Each row is a point on a landscape with many valleys, with its height.
From any point a ball rolls to the lowest of the 6 points nearest to it. It stops when none of these is lower. Distance is the straight distance between rows; heights are no part of it.
(778) (h 24.5): [ 33  28 -21 -23  11 -15  16  -8]
(247) (h 42.6): [  7  -1  -7  26  -8   3  44 -17]
(102) (h 55.3): [  2   0   2 -11   0  13   8  10]
(177) (h 31.9): [  7  23 -18 -10   8 -10   3   4]
(92) (h 64.8): [  3 -23   1  17 -10  17  45  -5]
(268) (h 31.3): [  1  -3  -6  41 -18  -8  35 -29]
(521) (h 40.7): [ 45  11   7 -44  13 -10 -34  -8]
(150) (h 61.6): [ 11 -21  19 -27   1  20   0  19]
(441) (h 40.0): [-11  22 -14  -3  11  -9 -11   7]
(729) (h 34.6): [ 26  -1 -10  10  -7   7  54 -13]
(644) (h 32.8): [-26   0  -4  50 -20 -16   1 -25]
(868) (h 62.5): [ -8 -16   4  23  -5  16  33  -2]
(813) (h 47.1): [ 17  -8   5 -15  -3  12  25   3]
(877) (h 70.6): [-42 -23  14  28  -9  21   2  19]
(221) (h 67.8): [ -6 -39   6  27 -11  19  45  -4]
(730) (h 35.3): [-41   7  -3  14   4   5 -24  20]
(159) (h 12.3): [-20 -25   9  50 -26   0  29 -27]
(668) (h 57.6): [-36   5  -8  43  -8 -13 -11 -12]
(16) (h 16.5): [-31  16  -6 -11  13  -5 -37  27]
(588) (h 5.6): [ 26  24  -9 -42  21 -25 -40   3]
(181) (h 37.1): [ 9  7 -8  4  1  5 27 -4]
(132) (h 37.5): [-36 -27  12  53 -26   8  10 -10]
(790) (h 56.0): [ 20 -20  10 -23   0  17  22  13]
(507) (h 28.5): [ 14  24 -16  -7   6  -9  17  -5]
(293) (h 20.3): [-12  25 -15 -21  18 -21 -37  17]
(467) (h 43.7): [ 20   8   7 -40  10   1 -34   7]
(209) (h 34.3): [ 28  19  -4 -42  14 -11 -29   3]
(256) (h 38.7): [ -9 -16   4  40 -17   8  38 -17]
(861) (h 54.7): [-30   8 -16  48 -18 -41 -13 -31]
(38) (h 16.3): [-15 -22  11   7  -5  23  16  16]
(447) (h 48.4): [  9  -2  12 -30   4  12 -14  17]
(183) (h 27.7): [ 35  18 -16  -9   3  -5  42 -18]
(284) (h 41.4): [ 32 -26  29 -42   3  19 -28   7]
(656) (h 53.5): [ -1 -20  22 -26   0  23 -16  24]
(444) (h 50.9): [-32 -10  13   1   0  22 -11  27]
(54) (h 12.1): [ 21 -26  37 -40   7  22 -48  11]
(122) (h 27.4): [-22  23 -20   7  16 -21 -21   7]
(211) (h 32.3): [  8  28 -20 -25  13 -19 -14   2]
(558) (h 13.7): [ 41  16  -2 -40   9  -8  -5  -6]
(795) (h 42.9): [ 39  -4  14 -44   5   4 -19  -3]
(803) (h 55.7): [-18   8  -3   5   2   4  -4  11]
(679) (h 43.4): [-3 14 -3 -5  4  2  0  7]
(470) (h 58.0): [-42 -15   6  41 -13   8  -4   4]
(90) (h 37.8): [ 24  21 -23  25  -5 -17  45 -34]
(581) (h 16.9): [-16  13 -14  27  -3 -10  10 -10]
(23) (h 34.0): [  8  11 -17  28  -3 -11  35 -26]
(831) (h 62.0): [-29 -14   6  36 -10  14  10   2]
(534) (h 31.4): [ 38   8   0 -24   1   4  31  -4]
(681) (h 31.5): [  9  27 -24  11   6 -17  16 -12]
(464) (h 54.8): [ 44 -20  33 -40  15  11 -50  -8]
(804) (h 58.7): [ 27 -24  22 -37   1  18  -5   9]
(810) (h 27.1): [-45   1   6  -1   8  12 -43  37]
(800) (h 35.6): [ 22   3   7 -32   6   7  -5   4]
(545) (h 48.3): [-24  19 -17  26   6 -20  -9  -7]
(147) (h 34.7): [-39  23 -26  25  17 -37 -36   7]
(442) (h 30.6): [-12  11 -12  48 -21 -32   9 -40]
(200) (h 37.6): [-11   2   9 -19   8  14 -21  25]
(142) (h 77.3): [ 11 -36   1   7  -9  23  53   3]
(143) (h 59.1): [ 22 -31  -2   5  -5  16  62  -6]
(36) (h 27.6): [-35  18 -14  12  12 -13 -25  14]
(382) (h 25.7): [-16   3  10 -30  10   6 -46  29]
(124) (h 53.0): [-20  -4  -1  28  -7   5  15  -3]
(325) (h 28.3): [-23 -34  12  48 -25   7  29 -15]
(870) (h 35.7): [-39  -6  11  -2   2  20 -29  32]
(439) (h 57.4): [-33   7  -6  32   0  -2  -7   0]
(67) (h 37.4): [ 28   0   3 -26   2   8  20  -2]
(503) (h 69.9): [ 31 -39  14 -31  -3  24  24  10]
(135) (h 48.6): [ 39  19   2 -47  21 -19 -54  -9]
(389) (h 30.1): [ -1  11   2 -33  13  -5 -44  17]
(626) (h 21.8): [-27 -12  11  55 -45 -20   5 -38]
(210) (h 44.6): [-12  26 -27  27   7 -28  -4 -12]
(736) (h 8.8): [-33  23 -19  -3  21 -21 -38  24]
(191) (h 57.7): [ 38 -22  25 -43   1  15  -8   3]
(869) (h 12.4): [-15  -6   1  54 -33 -18  14 -36]
(338) (h 41.3): [ 15   0  18 -40   8   7 -38  14]
(402) (h 41.6): [ 28  14   6 -42  14 -11 -45   2]
(115) (h 58.3): [ 15 -23   2  -1  -3  15  43   0]
(695) (h 28.4): [ 18  23 -19   2   4  -9  31 -14]

For each start below, name every point that the ball comes to, in order.
(467) | (389), (293), (736)
(177) | (778), (558)
(870) | (16), (736)
(183) | (778), (558)
(442) | (869), (159)

Two balls start at each pair of points below. Name the first point that both come to, or write -.
(810), (441) | (736)
(200), (730) | (16)
(447), (656) | -
(143), (247) | -
(92), (831) | (159)
(221), (181) | -
